Points on a hilly landscape, in no order, each with its height.
A climber steps from a point to the highest of its 2 nearest points, and stops where none of them is higher. Distance is the straight distance between rows; heights are no part of it.
rizu: [-16  -3  -4 -13  30  -5   7  14 -14 -19 -23 -21 -20  -4   8  17  -4 -30
 -16  18  11]  height 602
mepaz: [ 17  20  -4  24 -19 -25 -20 -16  -5  -1 -16  -4 -19 -18   0  21   1  28
  32   0  -5]  height 214
ged: [  5   1  20 -23  18 -12 -11   6 -13  -9  -1  -7 -22  22 -12 -17   3 -17
   3 -15 -17]  height 543
sebiv: [ -7  -4  -2  15   6  14   8 -20  -6  19  25   1   7  12 -20  -9  10  22
  -9 -13 -16]  height 419
sav: [ -9  -8  17 -14  -1  18 -18 -10  11  -5  -6  22   7  -7  -2 -21 -16  26
  -7  -4  10]  height 596
dur: [ 20  19 -23   8 -25  -7  -7 -28  10  -8  10   3 -12 -21  15  -7 -10  15
  -8  -1  14]  height 189
filak: [  3 -25  10 -17  14  -2 -18  34 -40 -15  35 -15  22  21 -21  -8  -1 -57
 -10  11   7]  height 175
nos: [  6 -16 -15 -52  14   1 -24  11 -39  -3  12  -1  19  -5 -34   7 -15 -41
 -34  -5 -13]  height 468
Dun: [  4 -37 -10   3   3  -2  11  20 -25  15 -29  13 -27  16 -27  -2  31  -2
   3   0   5]  height 160
sune: [-38  -3 -16 -22  28   0 -32  10   0   7   2  12  15 -14  -4  10  -3  -3
  -5  15   2]  height 689
Zedu: [-13 -27  -8  17  11  11  13  -5 -25  15  15 -17 -15  17 -21  -6  18  -2
  -5   2 -12]  height 556
lub: [-11  -2  38 -15  27   6   3  28 -22 -15   7 -19  -5  21 -18  -7  -5 -27
  -4   8 -24]  height 557
meso: [ 19  11 -20  -2  25  12   9   0 -24  -9  10  -8  13   6  -1  13  -1 -57
 -18  11  -1]  height 514
Keva: [ -2 -14  -3  -3   4  -7  17  -6 -18 -13  -4  -5  -9  27   4   0   7 -22
  36   2  14]  height 201
lusu: [ -4  -2  -9 -13  21   1  17  18  -9  14  19  -3 -14   2  -8 -28  14  -9
 -46  -8  -1]  height 248
bul: [ -2   1   0  -3  28   3   9  -1   6  -6  -3  30  -5  -9   4  13   6 -37
 -23  -7  -6]  height 456
Pogif: [ -3 -23 -10   0  26  -9  -1  19 -35  -3  -6   8 -26   8 -20   5  32 -26
   0  14   3]  height 172
kobad: [ 17  -4 -15   3  14  -9   0  -3  -5   5 -22  20  -4   4  -3  18  -1  22
  15   7  25]  height 667
Zunob: [-10  12  11 -28  -7  15 -20  -1   9   5   0  19  17 -13 -10  -6 -31  19
 -33  -8 -25]  height 634
nopi: [ 18  27  -6   4  -8  -9   2  22  14   8 -11 -15 -15  -2  -7   0  -1  42
  -4   9   1]  height 395
napun: [ -4  23  30  -4 -11   9  -9 -13  30 -10  35  -8   9 -12   8 -17   7  30
  -5   2 -22]  height 140
Besik: [ -3   4 -12 -28   6   2 -19   2   4  12  13  13  41  13 -25  25 -11 -25
  -7 -20   5]  height 202
Mefev: [ 26   6   7  22  -5   7  22   7  21   3  -5   2  -7 -23  14 -11  -5  19
   6 -10  31]  height 208
Vurak: [ 35   6  19  10   7  -4 -21  -6  13   3  -7  -1  25  -9  15  -5   6  44
  -4  15   4]  height 348
nasad: [  1 -13  -7  30 -24 -20   3   0  10   9 -13  26  -3  15  17  -6   7 -36
   6  -5   2]  height 127
Difaz: [-14   7   1  17  11 -11  19   9 -17   7  21   5   8  18   2  -3 -13  -9
   1  14   4]  height 316
lud: [ 14  23  54   6  -2 -16 -13   4  29 -13  22  -1  17 -19   7  -3   2  26
   3 -11  -3]  height 158
muze: [  6  -8  13 -11  -2  16 -15 -21   6   1  -4 -16  20  14 -11  -5 -17  -6
   0 -40   2]  height 359
damef: [ 14  -4  -1   5 -20 -44  -7  13   1  -7 -27 -11 -29  -6  17  27   2  35
  21  16   1]  height 192
vepu: [ -8 -23   2  11   6  13  -8 -17   5  -4   5 -16  -6   2 -10   6  -8 -23
  16 -36  18]  height 305
tiz: [  1  -5   9 -40  15  15   9  18  -6  -4  32  -1  47  -4 -32  20 -18 -42
   4 -22  -2]  height 213
gana: [-13   3   8 -33  10  20   9 -12 -19   0  30  -4  37 -10 -21   2 -21 -33
   1 -31 -30]  height 219
bula: [  4   5 -15  -7  -4 -14 -17 -11   3  18  14  34  31   6  -5  -5   3   7
 -31 -13   1]  height 168
mok: [  5  -3   0 -30  40   0  -8  -2  15 -11  27   9  -6 -19  -4   5  -9 -26
  -7 -18  -5]  height 493
Peped: [ -3 -13   1  -8  -9  22   5  -6   9  -7 -25  11  -9  15   8 -25  -3  -7
   0  -3   9]  height 534
nefi: [  6  19  14  11 -22  19   0  -5  36  -6  22 -17   8 -34  17 -20  11  35
 -17  17  10]  height 113
difa: [  8   8  -3   6  10 -18 -10   3  26  -3  19 -16  10   1  28   9 -10   8
  11  17  11]  height 445
nanes: [  2  -2   9  15 -51 -14  11  15  -4   2 -32  13  -7 -32  22   1  23  29
  40   2  -3]  height 453
lav: [-17   7  10   9 -14  11  34 -15   6 -10  -3  21   8   5  18 -13   6  28
   3  19   1]  height 55
Zesi: [ -3  -5   2  19  16  -9  14  11   4  20  -1 -14  -1 -11   8 -24  18  -7
 -22 -18  -5]  height 298
rup: [  4  10  12  14 -51 -25 -35 -24   6 -12 -20 -11  14  -9  16   7  -7  23
 -13   9  17]  height 161
Kulen: [-10 -22 -12  -5 -27  23  23  19   7   3 -27  -1 -28  15   0 -15   5  -8
  -1  18  -7]  height 474
Voda: [  0   8   3  24 -13 -11   6  14  -3   9 -31  29   1 -19  25 -12   4  13
  25  18  -1]  height 541
gelug: [  0   3   4  19   1  10 -11 -30  30  -6  -9   7   7 -28  12  24   8  12
 -16 -15  10]  height 642
biv: [ 26 -14 -18  17 -15   1   2 -21   6   2  -1 -20 -12  20  10   8 -22  -9
  10   1   7]  height 460
tar: [ -3 -20  -9  11 -10   6  56   7 -10  14 -13  -5 -10  10   0  15  34  26
   6   6  -5]  height 532
vigim: [ -2  20   1 -18   5 -17 -26   3  21  -1  24  -2  19  -8   6   9 -21   2
  -4  -7  -4]  height 472
sed: [-30   9  -2   5  18 -15  25  11 -27   6   7 -16   1   5 -15   3  -1   9
 -11 -10  14]  height 304
vud: [ 17  10 -21   0  17  -1  15  10 -12  -1 -17 -24 -14   1   7  10   4 -31
 -35   9  -5]  height 560
dugi: [  6  10  -9  -7   2  11  -1 -13   7  -4   9 -10 -14  11  12 -17  16  12
  27  15 -18]  height 466
nibo: [-41  11   2  -6  28  12 -11  19 -20  -6 -17  -2   4  -9 -10  17  -8 -33
  -4  18  -7]  height 635
dol: [-13   6   4  20   7   5   4 -23   3  -2 -26  25   9 -17  21   5   1  -7
 -13  -5 -11]  height 421
bek: [ 16  -2 -29   5 -11   7  23  -6   6   2   6   8 -22  -8  11 -19  -8  16
  -1   8  26]  height 212
votid: [ -6 -13  39 -31  16 -13 -17  21  -8   2  12 -10  20  17 -16   0 -25 -19
 -16 -11 -37]  height 566
Bog: [-21   6   5   4  17  16  10  11 -21  -7 -23   1 -25  -4  -4   3  11 -23
  12  24 -29]  height 588
miv: [-10  10  -1  11 -38  -5   6  10  25  -5  -7   9 -22 -23  14  -8  26   7
  43  -8   7]  height 361
kizu: [-20  -3  -3  -2   9  27  -7 -32 -13   7  22   8  33 -11 -10  -1 -31 -10
   1 -13 -12]  height 229
nopa: [ 15  12 -23 -11  27   8  -4  18 -11   4  13   5  12  12 -22  29   1 -23
 -23  20  -2]  height 487
Tubu: [  7 -19  15  12 -60 -18 -14 -10   5 -11 -12 -20 -13 -11   7  -7   4  47
  -1  12  21]  height 141
Desa: [ 21  32  30  14 -11  -6   6  -7  24 -16  19  19  -4 -17  -1   5  19  38
  20   5  10]  height 185
Zor: [ 13  -6   0   1  -3 -18 -19  -1   7  11  -7  40   8  21   1  -9  -1 -19
 -11 -10   0]  height 149
lep: [-10   9 -20 -17  23   1 -15   5 -12   6 -15  15  21  -6  -5  12 -21   9
  -6   3  29]  height 742
lila: [ -8 -19  -9  -8  10   2 -15  16 -23 -10  15   5   1  26 -13   1   8 -46
   3  28   7]  height 180
losu: [ 20  16   5 -16  -2 -12 -26  -4  12  -2  38  12  -1 -16  -4 -18 -24  18
   5 -23   3]  height 495
lop: [-17 -14   4  18  -1 -16  26  14   2  12 -18 -11 -18   3  -2   0  31  19
  -9  -8  -4]  height 403
Pudir: [ -1  -4 -21 -12   4  -2   9  14  14  -3   8   4 -40  -3   5 -15   3 -14
 -20   6  12]  height 233
Vil: [ -7   0 -24 -40  -6  -7  -9 -18  12   7  40  19  44  -8 -15  14 -14   4
 -24 -22   6]  height 187
borov: [ -2  13 -20  -9  15  -6  -2   6 -13   6  -7  -9  10   5  19 -29  22   6
  28   9   5]  height 420
mereg: [ 13  27   0  19  15 -18  -2 -23   4  -2   3  -6   0  -5   1  30  13  17
  18 -11 -14]  height 270
tadez: [ -1  -7  -6  10   1  19  12   3  12  -2 -14 -35  -5  10  20   9 -30 -18
   1  18   4]  height 510
rozov: [ -6  -3 -15 -24   4  -4 -36  19  -3   8   5   0  21  24 -18   0   4 -41
  -3  -4   3]  height 188
Mubul: [-17  -4  -6  29   0  16  -3 -23 -10   4  13   2   3  -8   1  -3 -30 -27
  16 -14   2]  height 254
dige: [-13  -7 -16   8   0  16  47  19 -19  11  15 -15 -17  16 -17   1  27  -4
   8  18  -1]  height 715
Zul: [-23 -21 -29   2 -11   5   2  -9 -13  13 -14  16 -10   6 -20  -5  24  -1
  -1 -13  21]  height 126
rop: [ 13  -5 -14   7   9  -4  24  12  -9   6 -27  26 -20  -4  14   3  17   0
  29  16  -1]  height 589
zubon: [ -5   8  19  16  19   1  -1 -20 -11   4   8 -11   3   9  -9  10  -5  12
  11 -10 -30]  height 334
busiv: [  3 -15   3  11 -24  -2  10 -18   8 -10 -16   8   1  20   8  14  11   8
  50  -7  16]  height 227
Bapet: [  5 -15  14  -3  10  -7 -13  -7  30 -14 -14  -9 -11 -10   4  20   0  18
  -2 -17  26]  height 432
lal: [-26   3  29 -17   2   2 -21  18  -8   7  -5  13  22   8 -34   0 -22 -24
   0 -31 -19]  height 548
kapat: [ -5 -22  -7  12 -48 -21  -1  -2   9   2 -20  -3 -21   2  16 -13  -4  19
 -30  -2   6]  height 121
kezu: [ 30  -6  21  36 -19  -3   4  -8   2   6 -13   6  19 -18  20 -14  11  34
   7   4  20]  height 279
Todi: [  9  10  -8  -8 -20   6  26  22  -2   3 -30 -17 -36  -2   5 -10  -6  24
   7  12  -3]  height 428
gunil: [  9   4   2 -31  27   8 -11  21 -37 -14   7  -9  17   3 -35  34 -13 -36
 -34  13 -16]  height 473
tet: [ 16  -8  -7  21  -4  -3  -7 -16  13   4  15  -5  -2  -6  18   9   1  43
   6  33   0]  height 397
kage: [-14  13  10   7 -11   8  -6 -10  26  -9   1  17 -11  -3  -8   8   4   6
  33 -13   6]  height 282
dumiz: [-19  12  -2 -40  23  23 -10   8  -2  -1   7  17  11  -6  -3  -4 -15  -8
 -16  15 -21]  height 653
pigig: [ 10   9   8 -17  20 -10  -9  -3  -7  -4  14   4 -13 -13   0 -24 -12  -6
   0 -32  -2]  height 520
Tagab: [  7   9  16  25 -10 -12   5  -4  14   2  28  21 -12   0   0  -8   9  15
  19 -14   1]  height 226
gigad: [-12  -8  17  -3  10  14  -2  20   5  -6   3 -19  -5  18   0   1 -24 -37
 -14  20 -15]  height 542
ditod: [  1  25  -6  10  -4  24  19 -18  -8  -2  -8   7 -16   2   8  -9   3  -8
  19  11 -35]  height 524
nune: [ -5  -5  17  16 -35  26  22  -5  34  -7   0  -6   8  -3  17 -10  10  35
   6  20  11]  height 77
Dad: [-17  25 -12   3  -4  -2  -3  10   2   9 -12 -19  -7 -12 -10   6  -8  18
  -5 -12   9]  height 350
Deg: [ 12 -22   7  -3   3 -25  23   6 -15 -12 -16 -20 -33  13  22  -3   1   8
  26   5  -5]  height 190
dor: [ -3  -4 -24  21  -4  -2  19  -2  -7  14   7 -11  -2  13  13  11   0  14
   2  37 -12]  height 347
nal: [ 26  -1 -11  25 -22  -4  -2 -15  19  10  -9 -29   5  12  20  -3  15   1
   6  -6  -8]  height 358
fiful: [  8   8   4  -4 -24  -3 -13 -24   4 -12 -10 -18   6  -3  21  -9 -27  15
 -20  -7  12]  height 176
Vuma: [ 13  -7  -2   7 -19  14 -13 -25  19   7 -14 -12  24  17  -2  -8  22  12
   2 -24   9]  height 526

Call two points neighbours if one is among the 2 nearest of the other. Go from one point of each pair to the other, from neighbour to neighbour, staying as high as possible. Name the lowest point that can't be avoided.
Vuma / lub: nal
bek / lub: Mefev
votid / gelug: dol

Where does a climber stop that starts at each point below?
damef: dige
tiz: Vuma
Dad: lep
lud: lep
Keva: lep
nos: nibo
Deg: lep
